A landscape with many peaks, sampled at points; each row gives a point and its height.
A climber steps from a point to whichever of its 2 nearest points has the largest rise for the distance, and stops where none of them is higher. Distance is the straight distance between rows; heights are no part of it.
Q_570 h=39.3: [ -8   0 -22 -28  -2   4  -5  -5   5   7 -20  13  12  -1  -4   9  -7  -2
  -6  18  13  -7]
Q_856 h=53.0: [ 17  10  15   6   7 -15   5  11   6  25  -4   1   6  10  -3  12  13   4
   5 -19  -1  -8]
Q_940 h=41.0: [ -8  -5   9  -6   9 -10  23 -16   4   7  13   3   8  16   2  -5   5 -11
  -1  -6  -3 -11]
Q_830 h=23.3: [ -1   0 -10  -9 -10  11   2  -5  -7 -13  15  -6  -8   2   2 -20  32  -4
  13   9   0  -4]
Q_996 h=8.0: [ -4  -9 -17 -16   1  -4  -5 -14   7 -15  11  -3   0 -19 -10   6   4  -6
  12  21  10 -18]
Q_468 h=22.4: [ -2  -4  -9  -5  -5  17 -19  -8 -15 -16   0   1  -8  -7  -2  -2   3   6
   7   7   3 -10]
Q_63 h=38.3: [-13  -8  -4  -2   2   1 -14  17  -6  -8  19  -5  25 -10 -13  -6 -12   0
  12  -4  15  30]
Q_682 h=36.8: [-11  -6 -16 -21  -8   1  10  -2 -10 -17  19  -2   4  -8  -6  -2   8 -18
   8  27   4   9]
Q_186 h=64.1: [  1 -10  -5  15  -4  14 -21  13 -14  -8 -10   0  10  -9   1 -21 -12  17
  20  -4   8  16]
Q_526 h=49.3: [ 13  18   6   7   2 -11   3   3   8  17  -5  -3  -1  10   1  10  18   9
  -6 -10  -4  -8]
Q_219 h=31.9: [ -5  -9 -12  -5 -10  -6  18  -3 -10 -10  21  -9  13  13  -4 -23  14 -13
   0  18  -3   8]
Q_152 h=14.6: [  4  -2  -6  -3 -19   8 -22   8  -2 -25  12 -16 -16  -7   2 -11  19  -6
   1  17   7  -7]
Q_533 h=63.9: [  2   5 -11 -18 -10  15 -22  10 -19 -10  -8   1  -6  -4   2  -8  -2   2
  -8  16   8  -7]
Q_38 h=45.4: [ 11  10  -6   8   2  -9 -11   4   5  22 -33   6  12   9   4   5   0  11
  -2 -14   6   0]
Q_278 h=51.4: [-19 -11   1 -12   8   2   0  -5  -8   0  15  11   7  -9 -11   6 -16  -7
  -1   5   7   3]
Q_18 h=21.0: [-13 -14   6 -18   1   3  -1  -8  15 -23   9 -12 -14   1   2   0   8 -19
  -9   9  -2   1]
Q_402 h=25.2: [ -5 -13 -12  -3   0  14 -13  -5 -18  -6  -3   9  -4  -6  -1  -6 -11  10
   9   2   4  -5]
Q_211 h=28.6: [  6   2   8  11  -9   1   6  10 -25  -5  23 -12   2  16  13 -19  15  -7
  -7  -5  -7  10]
Q_408 h=56.8: [ 18   0   5  25  16 -22  -1  -3  14  19 -10   6  13   5  -5  19  -7  11
   2 -20  -4  -4]
Q_663 h=52.6: [  3  18   5   7 -12 -10  -8  -1   3  30 -31   6  18   9   2  18  10   4
 -11  -2   2   5]
Q_514 h=39.2: [ -8   7  -6 -10   2  13   9 -10   3  12 -13   7  -6   8   0   4  13  10
   5  -8  -3  -9]
Q_89 h=58.1: [ 20  -4  14  23  17 -16  10  -4   6  15   0   7   5   7  -7  21   3   7
   5 -22 -12 -11]
Q_487 h=30.7: [ -4   3  -8  -5 -11  -2  -1  18 -13  11  15   0  -1  -2  -1 -21  11  -6
  -4   4   8   6]
Q_356 h=55.7: [  8  21   7  14  -6 -12  -9  -6   4  22 -28   0   8   9   5  20  11   7
 -15   0  -9   4]
Q_269 h=53.5: [ -2   3  -1 -10   1   4   6  -5  10  31 -18   4   6   5  -6   3  12  10
  15 -17  12  -9]
Q_864 h=38.4: [-11 -11  10   8   8   6  23  -6   9   9  -6  13   0   1   7   9 -23   3
   1 -14  -6  12]
Q_530 h=66.0: [  2 -13   6  21   7  -2  -5   1  -1   2  -1   5   5  -9   1  -5 -25  10
  12 -11   0   3]
Q_365 h=40.4: [-10 -13 -10  -9   4   1 -18   7 -10  -6   9   2  24 -15 -16  -5 -10   7
  18   2  19  19]
Q_120 h=63.2: [ -5   4 -17 -12  -5  -2  -6   3   5   3  -2   2  -3  -8  -2  -2   1   2
  -6  11   5 -12]
Q_896 h=54.7: [-16  -5  -4  -6   6   1  -2  -7   0   6   0  13   1  -4  -5   7 -20   1
  -5  -4   5  -6]
Q_484 h=38.6: [-11  10  -4  -6  -3   1   0 -23  22  13 -16  -5   5   6  -4  13  19   8
   0   0  -3  -8]
Q_997 h=39.1: [ 13   4  10   7   7  -3  10   0  -9  11  14  -3  -6  11  -1 -11  19  -1
  16 -17   1  -9]
Q_221 h=55.2: [-11   7   0 -19  -2  -7  -3   0  20  -4  -1   0   4  -7 -10  18 -12 -14
 -20  17   3  -6]
Q_241 h=60.6: [ 15  -6   7  23  19 -14  10 -12   6   9  11   4  -1   1  -4  11  -3   5
   5 -24 -11 -10]
Q_730 h=29.7: [-10 -14  -4  -2   2  17  -8 -23  -6 -22  18  -2  -8  -6  -4   1   8   0
  13   8  -6  -6]
Q_144 h=67.4: [ -1  14  18  -5  -1  -3  17 -14  13  20  -6  -1  11  20   1  23  24  -7
  -1  -3 -11   1]
Q_20 h=26.3: [  3 -15 -20 -10   0  13 -25   4 -24  -2 -12   7   8  -6   0 -16   2  10
  18   2  22   1]
Q_306 h=45.3: [ -6 -11   0   3   5  12  -6 -13 -19 -14   4  10   8 -16 -18   8 -34  -5
   3   4   5   2]
Q_626 h=41.6: [  8   7   4   2   4 -10  10  -3  -3   8  19  -7  -4  11   5 -15  22  -7
   3  -7  -3 -10]
Q_907 h=68.8: [ -5   4  -7  -5   3  -6  -8  -2   4   1  10  -3  -1  -5  -3   0  -7  -4
 -12   7  -1 -12]
Q_807 h=59.9: [ 11  -5  18  19  14 -15   8   9   8  10  -3  11   5   0   4   4  -9  11
  11 -23  -2   4]
Q_210 h=27.5: [ -3 -14  -6  11  -1  21  -1  -8 -15  -5  -1   6  -9  -5  -2  -8 -11  10
   9  -1  -2   0]
Q_700 h=62.5: [ 13   8 -11  13  17 -19 -21   0  10  18 -19   4  17   8   0   8 -19   0
  -7  -6   2  -8]
Q_176 h=5.5: [ -6  -7  -7 -15   1   4 -11 -13  -4 -19  10  -1   2 -16 -11   6  -4  -4
   2  16   4 -12]
Q_465 h=47.1: [ -8  15   2  -8  -7 -17  10   3  29   5  -3  -7   2   5   5  13  10 -14
 -22  10  -6   7]
Q_427 h=35.9: [  2  10  13  -3   5 -14  18  -4  14   3   5  -6   1  18   9   8  14  -8
 -15  -6 -10  -4]
Q_582 h=25.7: [ 26   0  15  19  10   7  25  -4   9   9 -13   6  -4   4  -1  17   4   7
   1 -10 -16   4]
Q_293 h=58.8: [  1  14  11 -10   0   5  14  -1   7  30 -13   0   5  13  -1  11  17   3
   9 -14   6  -3]
Q_444 h=58.2: [-14   1   8 -10  -2   0  -3   3 -12 -11  21   1   1  -6  -8   2 -14 -20
 -14  10  -2   5]
Q_255 h=29.2: [ -4 -11 -19 -15  -7   3 -15  14 -15   1  -4   7  13 -11  -5 -14   0   4
  13   9  26  10]
Q_540 h=58.0: [  4  12  -6  -3  -5  -4 -10   3   9  -1  -1  -7 -12   0   7  -8  17   5
  -8   3  -3 -11]
Q_544 h=64.5: [ -1   6  -8 -13  -9   9 -16  -1   4 -10  -8  -8 -18   0   7  -5  14  10
  -8   7  -4  -9]
Q_78 h=18.7: [  5  -1  -6  -8 -12  24 -26  -6 -24 -27   6  -6  -2 -11  -2   3   4   3
   4  19   8  -5]
Q_866 h=41.8: [  0  10  -3  -6  -9 -10   0  24  -3  16   4   4  -1  -1   7  -6  -2  -5
 -20   1   6   3]
Q_880 h=24.3: [  3   1  -7   5   2   6  -7  -3  -2   5 -10   3  -8   0   4   2 -12  10
  -6  -5  -8  -9]
Q_108 h=16.7: [ -1 -11  -1 -11 -11   2 -17   6  10 -26   8 -17 -16  -9  -2  -2  14 -15
  -6  13   6  -5]
Q_434 h=35.2: [ -6  12   2 -16 -14  12   3  14 -10  -2   3  -2 -14   7  15 -15  13  -5
 -11   2  -4   5]
Q_105 h=59.1: [  5  17  15  21  -5 -10   0 -15   8  16 -23   2   4   6   1  27  10   4
  -9  -1 -16   5]
Q_610 h=68.6: [ -3  -6  -2   8  -5   9 -14  12 -12  -4   1  -2  11  -5   0 -20   3  21
  26 -13   8  18]
Q_823 h=26.7: [-12 -11   5  -5   6  14  -4 -18   0 -25  16  -4 -10  -3   0   4   0  -8
   2  11 -12  -2]
Q_458 h=34.1: [  5   7  12   2   6  -5  17  -2   5   7  -1   4  -4  15   8  16   5  -1
 -11  -9 -16   2]
Q_214 h=40.0: [  4   5   8   5  -1  -8 -11   9   6 -14  17 -16 -14   2   9  -1   4 -11
 -19   5  -9  -4]
Q_786 h=25.8: [  0   1  -7   1 -12   5   2  -1 -10 -14  24 -12   1  14   3 -22  28  -9
   8   9  -2   3]
Q_8 h=31.5: [  2  -2   0   5   0  24   9  -6  -1  -5 -14   3 -11  -7   5   5 -26   5
 -18  11  -9   7]
Q_691 h=34.3: [-10  -3  -4 -18  -3   0  -8  17 -14   3   2  10  16 -16 -15   0 -24 -10
  -6  10  23  12]
Q_57 h=40.5: [-13  -5   2  -3   9   4  18  -9   5  13  -1  11  -2   8   4   7  -9   0
   2 -15  -5  -2]
Q_831 h=33.2: [ 14  18  11   9  -3  -1  -3   1   5  -3 -16 -16 -19  10   9   8  27  10
  -7 -10 -15  -2]
Q_442 h=37.0: [ 16  -3  19  12   5  -1   9  11 -12  10   6  -2  -6  11   0 -10  16   2
  22 -23  -1   1]
Q_469 h=67.9: [ -2   1 -11 -11  -9  -8  -4   9   1 -15  17  -5   2 -15 -10  -4  -2 -17
   3  26   2  -3]
Q_262 h=36.2: [ -5  -7   9  11   3   4   2 -14  -9 -20  29 -10  -4  13   7  -9   3 -10
  -3   5 -14   0]
Q_952 h=28.5: [  0  -1 -13  -1  -5  -5 -16  18  -7  10  -3   3   4  -7  -2 -17  -4   5
   1  -2  16  -6]
Q_620 h=14.0: [-14  -8 -18 -20  -3  -9  15  -9  22 -10   0   4  -2  -5  -7  -1  17  -9
  16  14  -2 -16]
Q_596 h=46.7: [ -1   4   4  12  -8  12 -17   7 -21 -10  17  -8  -2  -8  -6  -2 -15  -7
 -10   4   1   6]
Q_885 h=62.7: [  0  16  16   9  -4 -12   8 -13  10  17 -11   1   7  12   3  28  17  -1
  -9  -3 -13   5]
Q_450 h=52.8: [ -2  -9  29  13  13 -10  24   4   2   1   5  11  12   8   9  -6  -8   4
  27 -17  -1  17]
Q_812 h=47.8: [ -4 -11 -21 -15  -4   1  -4  -4  -9  -5  14   5   8 -17 -12  -2   3  -5
  15  15  15   1]
Q_560 h=46.2: [  8   9  12   4  -3 -21  -1  31   4  19  -6   7   6   1   9  -1  -2   4
  -9 -17  10   8]
Q_915 h=43.1: [ -9  17   3 -15 -11  -1   9  -4  19   3 -13  -8  -3  15   8   7  21  -6
 -12   2  -7   7]
Q_574 h=26.9: [ 10   2  -8  11   6   8  -2  -7   4   6 -26   2  -4   7   7  10 -23   8
  -9   2  -8   0]
Q_722 h=16.4: [ 23   5   1  14  -3  22   8   2   1  -2 -18  -3 -18   0  15  -3  -9  12
 -14   2 -14   4]
Q_388 h=80.6: [  4   9   4  10   7  -9 -19  -6  17  -9  -6 -17  -8   0   3  15  -8   4
 -19   0 -13  -6]
Q_441 h=44.4: [ -7   5   9  -5  -1 -17   5  -4  34  -4  -5 -18  -4  12   4  12  16 -18
 -19   3  -6  11]
Q_911 h=31.1: [ 10   1  21   8   0   2  12  -1  -6 -16  10  -8 -17  20  20  -6  10  -2
  -9  -4 -21   0]
Q_472 h=42.8: [ -6 -20   4  11   5  18   1  -8 -11 -12   2   7   1 -15 -10   0 -36   1
   7   1   2  14]
Q_908 h=27.7: [-12  14  -5  -7  -1  -1 -20 -13  16   0 -31  -4  10   6  -1  20  -7  -1
 -21  17  -3   3]
Q_404 h=62.9: [ 11 -11   4  22  11  -6   3  -2   6   9  -6   6  -1  -5   2  -2 -15  13
  12 -18   1  -4]
Q_848 h=52.3: [ -7   2   7  -5  -9  15  -9  -4 -25 -27  15  -2   7 -12 -17  11 -16 -11
 -11   7   1   6]
Q_282 h=50.8: [-15  13  -3 -18  -8  -9   5   2  25   4  -3  -1   8   0   0  18  -2 -13
 -23  15  -3   1]
Q_674 h=48.4: [ -4  -4   2  11   2   7 -16   4 -16  -8  21  -3   8 -11 -14   0 -18  -9
  -4   1   3   6]
Q_507 h=36.9: [-18   1   6  -8   5   8  10  -5   1   1   2   8  -2   0   1  17 -29  -7
 -19   2  -8   6]
Q_185 h=66.1: [  6   3  -9   2  14  -9 -21   9   5  12 -15   5  15   3   0  -1 -25  -4
  -5  -3  13  -9]
Q_405 h=24.2: [-16  -5   6  -6   8   3   3 -16   5 -11  16  -1  -8   6   4   4  -6 -10
  -6   2 -14  -2]
Q_644 h=43.4: [ -8  -2 -14 -33   0  12 -10  -3  -7  -2 -16  14   6  -3  -2  14 -10   2
  -8  18  13  -5]
Q_592 h=27.2: [ 33  -4  11  24   7   3   9   9   3   5 -13   4  -8  -4   5  -7  -5  19
   7 -13  -1   1]
Q_719 h=63.0: [  0   9  16 -10   1   2  22  -3   4  23 -11   5  11  23   4  17  14  -7
  -1 -14  -2   3]
Q_585 h=69.7: [ 15  -8   5  30   1   1  -8  11  -6  -2  -1   0  -4 -11   6 -12 -23  10
   6  -8   3   8]
Q_90 h=44.2: [  3   7   4  14  -8   4 -21   7 -12 -14  20 -10 -10  -5   5  -7  -4  -5
  -7   6  -6  -6]
Q_463 h=29.5: [  9   1  14  13  -4   3   8   0 -19 -10  19  -7  -7  16  15 -13  12  -4
  -4  -4 -14   3]
Q_505 h=22.7: [ -2  10   2  11  -1   4   1 -20  11   4 -28  -1  -3   6   4  20  -5  10
 -12   5 -17   7]
Q_133 h=31.6: [-10 -13   4   2   7  18  24 -19  -7   3   0  11  -5   4   0  -7  -3   3
  17 -14  -8   1]
Q_566 h=48.0: [  1   5  17   7   2 -25   2  28   1  15   8   9   8  -1   9  -1 -13  -4
 -11 -15   7  13]
Q_862 h=75.7: [  2   1  -4 -13  -8 -11  -7   1  -1 -24  11  -9   6 -20 -19   5  -7 -17
  -1  24  10 -11]
Q_197 h=47.9: [ -7  -7  19   1  15  -6  16  -9  10  18  -1   9   9   8  -2   4   0   3
  30 -28   5  -6]
Q_881 h=32.3: [  5   7 -31  -7 -13 -13   5  17   5   8 -11   0  -4  -6  -7 -11  12   2
  13  11   3 -20]
Q_537 h=80.5: [ -7 -12 -12  -8  -6  20 -10   9 -20  -5   6   3   7  -7  -6 -12   5   5
  11   1  10  18]
Q_411 h=63.5: [ -7  -5  -3  -7  -1   8   9   0 -12   9   6   3   1   5  -7 -19  22   1
  21 -10  12   0]
Q_532 h=58.7: [ -6  -4  -7  -6  -2  -3  18   3  -2  14  12   5   4   1  -5 -20  16  -5
  14  -4   9  -4]
Q_124 h=74.4: [-12 -11  -7  -4  -8  16 -14  13 -14  -7   4  -2  16  -5  -2 -12  -2  13
  21  -6  10  29]
Q_137 h=55.4: [ -8   6   5 -17  -5   4  -3  -1 -14 -19  18   2   8 -16 -18   9 -14 -19
 -14  14   7   7]
Q_170 h=41.4: [ -3  -4 -20 -20 -14   3   6   3 -13 -16  13  -1   6 -18 -10   8   2 -12
  13  25  12   8]
Q_227 h=33.3: [ -6  10 -10 -13 -10  -5 -15  -1  27  -6 -26 -11  -2   2  -1   9  10  -5
 -18  16   4   1]
Q_122 h=38.7: [-13  -4  12   0   9   5  12  -5  -8  -5  15   6  -2  -1  -3   9 -28 -14
 -12   1 -10   8]
Q_326 h=15.3: [  2   3  -2  -3 -15  19 -28   7 -13 -27   7 -12 -12  -5   2  -6   7  -1
  -5  13   0  -4]
Q_744 h=36.7: [ -5  14 -12 -18 -15   0  -6  10  19  -3 -21 -10 -13   3   4   0  20  -1
 -17  12  -1   3]
Q_889 h=76.8: [ 16   3   9  26   5  -1   0   6  -9  -1   6  -1 -10  -6   4   8 -28  -2
 -15  -2  -9  -1]
Q_512 h=37.6: [  0  19   4 -15  -9   5   8  20  -8   9  -3   4 -13  11  16  -6  10  -4
 -19  -2  -2   7]
Q_503 h=51.1: [ -7  -5  26   6  10 -15  19   7   9   7   3  20  13   3  10   2 -17   4
  13 -18   0  17]
Q_454 h=56.3: [ -7   3 -19 -21 -10  -3   6   8   4   2  -4   5  -4  -7  -2  -4  10  -2
   4  21   5  -9]
Q_977 h=18.8: [  4   9   6   8  -1  13  10   0   2   0 -10  -1 -16   4  13   9  -4  11
 -13  -3 -18   4]
Q_821 h=10.9: [ -8 -14 -21 -16  -3  -8   8 -12   8  -9  12   5  -2 -15  -8  -1  12  -7
  18  20   3 -15]
Q_523 h=24.4: [  8   2 -10   2  -1  10 -14   2 -11   2  -6   1  -7   1   3 -11   2  11
   0  -3  -1 -13]
Q_894 h=22.5: [-12  -9   8 -11   6  -8  -2 -12  19 -17  16 -10  -6   4   2   5  -1 -20
 -13   8  -7  -2]
Q_536 h=19.0: [ -8 -12  -1 -17   0   8 -13  -6  16 -22   1 -11 -20  -2  -2   5  14  -8
  -6   7   0  -2]
Q_232 h=56.9: [ 15   2  25   8  13 -22   4  17  12  15  -4   9  10   5  -2  11   2   8
  13 -23   4   0]
Q_129 h=72.9: [ 20  -7   4  30   4   3  -2   1  -4  -2   2   0  -8 -11   8  -3 -24   6
  -5  -3  -3   2]
Q_665 h=61.9: [ -9   4  -7 -11  -4  -5   2  10  -6  -1  19  -1   1  -7  -7  -5  -3 -17
  -7  16   3   4]
Q_224 h=56.4: [ -2 -17  13  22  17 -11   8 -10  -5   4  20   5   6   7  -2  -3  -7  -3
  17 -19  -3   9]
Q_657 h=34.6: [-13   0   5  -6   3  19  11  -5   1  -2  -6   7 -12   1   5  14 -22   0
 -14   4 -14   4]
Q_83 h=34.9: [-11 -12  11   7   9   2  16 -10   8   0 -10  14   6  -9   5  -6 -20  18
  26 -13   3   9]
Q_901 h=14.3: [ 27   1  -9  20   5  17  -2  -3  -4   3 -22  -5 -13   1  12  -3  -9  17
  -4   1  -9  -5]
Q_840 h=39.9: [ -9  12  -5 -21 -12   1   8   8  22  -3 -16 -10 -12  10   7   0  29  -7
 -12   7  -1   1]
Q_913 h=44.5: [ 11   3  -5  14   0 -12  -3   6  -3   6  22  -5  -5  -2   0 -16  16  -2
   2  -7   0 -14]
Q_334 h=66.2: [  9 -11  -1  20  -2   8 -10  11 -14  -4 -12   5  -3  -5   8 -17 -18  15
  11  -6   5   8]
Q_815 h=40.6: [ -9 -15   8  10   6  16  15  -9  -7  -3   8   9  -4  -8  -3   7 -32  -6
   0   1  -8  15]
Q_567 h=49.1: [ -6   1  -5 -28   2  10 -15  -9 -10 -18 -11   4   0  -9  -6  11 -11   0
  -9  17   9  -8]
Q_390 h=34.4: [ 11  -3  19  11  10  -8   2   9  -3  13   9  -2   3   2  -2 -12  12  10
  33 -24   9  -3]
Q_453 h=36.6: [ -4 -13  13   9   7   9  17  -4  12   5 -14  15   2  -7   6   1 -24  11
  13 -14   2  13]
Q_628 h=29.1: [  8  -2  -5   5   3  21   9  -3   4   5 -28   6  -8  -1   7   2 -25  10
 -14   6  -3   8]
Q_737 h=32.6: [ -4   5  -4  -6  -9   8   0  12 -18   1  15  -2  -8   4   7 -18  15  -6
  -2   3   1   3]
Q_154 h=10.0: [ 24 -15   3  24  10  15   9  -8  10   2 -10   5   0 -12  10 -14 -19  19
  13  -6   6   3]
Q_139 h=34.8: [ -8 -11  -3  10   5   5   0 -15 -13 -11  31  -3   5   5  -4  -9   2  -9
   3   1  -7   4]
Q_261 h=53.3: [ 12  10   0  12  -3  -5 -13   3  -1  -3   7  -9 -15   2  10  -6  12   8
  -6  -6 -13 -14]
Q_135 h=41.9: [  9  13   9  11  -4  -6 -18   9  -1 -17  16 -16 -12  -6   2   2 -10  -9
 -19   2  -7  -5]
Q_937 h=47.2: [ -7  -1 -28 -19 -14 -14   8  10  10  -8  -9  -1  -5  -9  -7   4   9  -3
  18  21  -2 -16]
Q_642 h=26.6: [  4  -2 -12   2   2  -1 -14   6  -8  10 -14   4  -1  -1   1 -17  -1  13
   6  -8  12  -9]
Q_461 h=32.9: [ -6 -12  -7   6   2  12 -12 -18 -10 -21  34  -7   4  -4 -10  -3   6  -9
  10   7  -4  -3]
Q_782 h=48.6: [  3  10  -6  -1  -1  -1  -4  -5   7  26 -23   3   8   7  -1  10   7  12
  -1 -10   5  -7]
Q_872 h=53.6: [-10 -10 -16 -10  -2  -3  10   2  -4   5  14   8   3  -8 -10 -12   9  -9
  12   9   8   0]
Q_623 h=20.0: [ -9   0  -6 -20  -6   9  14  -4   3  -6   4  -2 -13   6   5 -16  26  -3
  10   7  -1  -7]
Q_131 h=43.3: [-11  10  -7  -7  -2  11  -3 -16   7  10 -23   3  -3   7   2  11   6  12
  -6  -1  -6  -6]
Q_56 h=39.4: [ -3  -4  13  -1   6 -11  22 -15  -7  -4  15  -9   4  23   8 -11  10  -5
  -5  -4  -5 -10]
Q_547 h=27.4: [  4   1   1   7 -12  -2   1   6 -13 -13  24 -19   3  20   6 -24  23 -13
  -5   9  -4   7]
Q_843 h=25.5: [ 31  -4  11  26  11  -1  15   1  10  10  -9   7  -5  -3   2   8  -6  14
   0 -13  -8   1]
Q_64 h=35.8: [-13  -1   1 -16 -10   4  -7  20 -23  -5   7   3  16 -12 -15   0 -18 -11
  -8   5  19  26]
Q_175 h=49.7: [ -1  -2  25  10   8 -25   9  20   7   8   4  16  12   1  10   5 -19   1
   3 -17  -1  16]
Q_140 h=68.5: [  0   1  -7 -20  -5 -15  -5   6  12 -26  -3 -10   0 -22 -14  11  -9 -18
  -7  21  11 -10]
Q_982 h=59.6: [ 15   4  -3  19  11 -23 -14  -5  10  17 -11   1  13   6  -2  15 -11   7
  -7 -14   0  -8]
Q_789 h=35.7: [-17  -4  -5 -19   3  11  12 -14   0   6   1  12  -2   4   0  -3  10   3
   6  -3   1  -5]
Q_926 h=73.0: [ -2   8  -8 -19 -10  14 -16   9  -1 -12 -18  -4 -13   2   6  -2   4   7
 -14  15   1  -4]
Q_925 h=30.2: [ 16  14  11  13  -1   8   8  -6   4  -1 -19  -9 -17   8   5  15  14  18
   0  -6 -21  -1]
Q_494 h=37.7: [ -2  -8  13   3   2  -6   6 -13  -1 -18  20 -14  -4  20  13 -13  14 -10
  -4   4  -8  -5]
Q_371 h=20.9: [  6  12   4  14  -2   8  10  -7   7   3 -23   0  -9   4   9  19  -5  12
 -15   6 -17  13]
Q_79 h=42.7: [-16  -7   0  -8  12  -7  19 -16   9  14  11  10   7   6  -3   1   1  -6
   2  -7   1  -6]
Q_891 h=49.8: [ 14   2   1  21   0  -4 -12   9 -11   5  10  -1  -8  -1   6  -5   0  10
  -2 -11  -7  -6]
Q_283 h=12.7: [ 30  -9  -7  29   6  17  -3  -5  -5  -2 -13  -1 -10  -5   7 -14 -12  16
   5  -4  -3 -10]
Q_218 h=11.4: [ 19 -15  -2  29   3  21   1 -12  -4  -3  -3   2  -5 -10   4 -11 -14  12
  11  -3  -3  -3]
Q_870 h=29.6: [ -8 -18   1   4   2  20  13  -9 -11   0  -2  10  -9  -3   2 -10 -10   6
  14 -10  -3  11]
Q_399 h=30.5: [ -9  10 -12 -15  -4  -6 -18 -10  20  -3 -25  -7   8   1  -6  14   0  -4
 -15  22   6  -3]
Q_819 h=25.3: [-15  10   2   0  -6   4 -11 -13  13  -2 -28  -7  -2   5   4  21  -4   1
 -19  12 -12   9]
Q_513 h=38.0: [  2   9  11  -1   2 -11   4   3  13  -9  10 -10  -9  10  14  -1  13 -11
 -17   0 -10  -2]
Q_767 h=38.8: [  8  18   9   4  -1 -15   1  -7  23  10 -13 -17  -6   9   0  13  36   2
  -4   1  -5  -4]
Q_846 h=35.3: [  6   3 -26   5 -10 -19   2  17   4  10   1   1   3 -12 -13 -16  12  -4
  15   5   7 -17]
Q_562 h=54.5: [ -1 -12  19  20  13 -13  16  -4   0  -2  12   4  10   0   3 -11  -6   6
  30 -18  -1  18]
Q_710 h=16.9: [-12  -2 -13 -26  -7   1  19  -5  16  -7  -4   0  -6   4  -1  -5  24  -9
   9  13  -3  -9]
Q_352 h=32.5: [  9   4  16   6   7  -2  18   1  -4  -1   5  -2 -10  16  14   2   5  -3
 -13 -10 -19   2]
Q_865 h=31.7: [ -4  -5 -14 -15  -6   1 -12  12 -14   0  -3   9  10 -12  -8  -5 -13   0
   2  11  22   2]
Q_629 h=43.8: [ -3 -16 -21 -13  -2   4  -8  -3 -16  -5   9   3  20 -21 -15   1  -3   3
  16  10  20   8]
Q_406 h=29.4: [ 26  -5  12  25   6  -3   0  11  -6   6  -7   2  -4  -6   3  -9   0  19
  26 -20   1  -5]
Q_119 h=41.7: [  1  13   9  -2   0 -18   9  -7  31   0  -6 -19  -3  13   3   8  29 -10
  -6  -1  -6  -2]
Q_11 h=74.2: [  3  12  -3   6   5 -15 -16   1  11   1   5 -10  -4  -3   0   8  -9  -1
 -20   6  -4 -14]
Q_271 h=47.3: [ 19   2   2  26   6 -20 -10  14 -11   9  21  -4  -4  -4   5 -10   7   2
   3 -14  -4  -6]
Q_67 h=87.9: [  9   5  -3  13  12  -1 -16 -11   8  -7 -11 -11  -3   0  -1  13 -23   5
 -14   3 -13 -12]
Q_724 h=68.7: [-10 -10 -10 -12  -3  14   5   0 -16   2  11   4   9   4  -6 -23  21   0
  23  -6  13  17]
Q_850 h=27.6: [ 22  12  11  18   3   8  18  -9   3   8 -21  -3  -7   5   0  18  11  12
   0  -4 -18   5]
Q_930 h=36.0: [  8  20   6   0  -3  -9  -7  -3  17   2 -11 -16 -12   6   4   8  27   6
 -12  -3  -8  -3]
Q_378 h=48.3: [-13  -9   3 -12  10   3  -8 -13 -12  -7   8  11  11 -16 -20  14 -26  -7
  -3   9  11  -6]
Q_47 h=33.7: [ -9  -8  -7 -13  -6  -4  16  -2  -3 -17  20  -8   4   6   0 -13  11 -18
  -1  25  -2   5]
Q_457 h=81.3: [ 12   4   1  18   7  -9  -8   1   1   2  -5  -3  -4  -5   2  13 -27   3
 -17  -3 -10  -6]
Q_853 h=31.8: [ 11  -4  11  18   7 -14  -9   9  -5   6   2   2   4  -5   0 -13   1  16
  24 -22   7  -1]
Q_425 h=44.1: [  6  13   5   2  -7 -16  -5  34  -3  21  -6   5   1   0  11  -3  -8   0
 -22  -5  10   7]
Q_687 h=43.0: [  7   2  -7   3   9  -4 -10   6   4  13 -31   8  10   9   7  -5  -9  10
   8 -14   6  -5]
Q_736 h=59.2: [-12  -2 -11 -13   0  -6  -3   7   8  19 -12  12  14  -1  -2   3 -15   1
  -8  -2  16  -4]
Q_522 h=56.1: [  0  -1 -11 -28  -8  11 -15   2 -11 -19  -5   1  -4  -8   3   4  -1  -2
  -2  21  13  -7]
Q_849 h=39.8: [ -5   6   4 -12  -8   0   5  28 -13  12   0   7  -6   3  11 -11   0  -3
 -16  -6   5  15]
Q_289 h=45.2: [ -9  -6   2  -8  12  -4  15 -14  10  21   4  11   6   5  -4  -1   5   0
  18 -23   9  -8]
Q_541 h=38.5: [ -2  10 -25 -10 -15 -14  11   9  17   6 -11  -1  -1  -1  -9  -1  17  -3
  15  11  -4 -23]
Q_905 h=61.4: [ -5   7  -4 -28  -7  -8  -1   1  10 -16  -8  -2  10 -12 -14  14 -16 -13
 -16  24  12 -12]
Q_136 h=73.9: [ -3  -8 -15  -7 -12  18  -1   9 -19  -1  13  -1   8   3  -3 -21  23   2
  11  -3   9  20]
Q_777 h=39.5: [-13   8   1  -7  -6  -3   1 -18  27   4 -19  -9   1   8  -1  11  27   0
  -3   4  -3   4]
Q_128 h=50.1: [ -4  -3   1   4  -3  15 -12   2 -23 -17  19  -2  15 -11 -21   8 -21 -10
  -4  -1   4  17]
Q_953 h=50.4: [ -1  -8  23   8  10  -4  20  -1   6   9  -2  11   4   7   3   0  -5  11
  29 -22   1   3]
Q_471 h=58.3: [  6 -12  13  18  19 -10  12 -11  -2   7  16   3  -3   6  -1  -1   2   0
  12 -22  -3 -10]
Q_100 h=33.5: [-18 -10   3  -9   7  12  19 -17  -9   3   7  13  -4   8   1  -5   8   0
  11 -10  -4  -2]
Q_834 h=63.1: [ -5  -3 -10  -8   9 -13 -18  11   3   8 -10   9  16  -3  -8   3 -28  -5
  -7  -1  18  -4]
Q_936 h=40.3: [ 11   5 -16  11  -4 -22   8  15   2  10  17  -6   0  -4  -8 -20  19  -5
  13   0   2 -14]
Q_671 h=37.1: [-12  -6   2  -5  -4  -2 -11  19 -14  -2  15   0  15 -10 -13  -5 -16  -7
  -2  -1  14  28]

Call two points neighbours if one is among the 2 nearest of the other. Go from one point of each pair to the other, from neighbour to neighbour, staying as high as possible. Name the lowest point that can't be avoided.
Q_79 and Q_862: Q_881
Q_812 and Q_862: Q_930
Q_144 and Q_913: Q_642
Q_537 and Q_67: Q_186
Q_241 and Q_913: Q_570
Q_915 and Q_131: Q_484
Q_185 and Q_241: Q_408

For each start below, name the point where the climber stops.
Q_821: Q_862
Q_849: Q_241
Q_326: Q_131
Q_218: Q_915
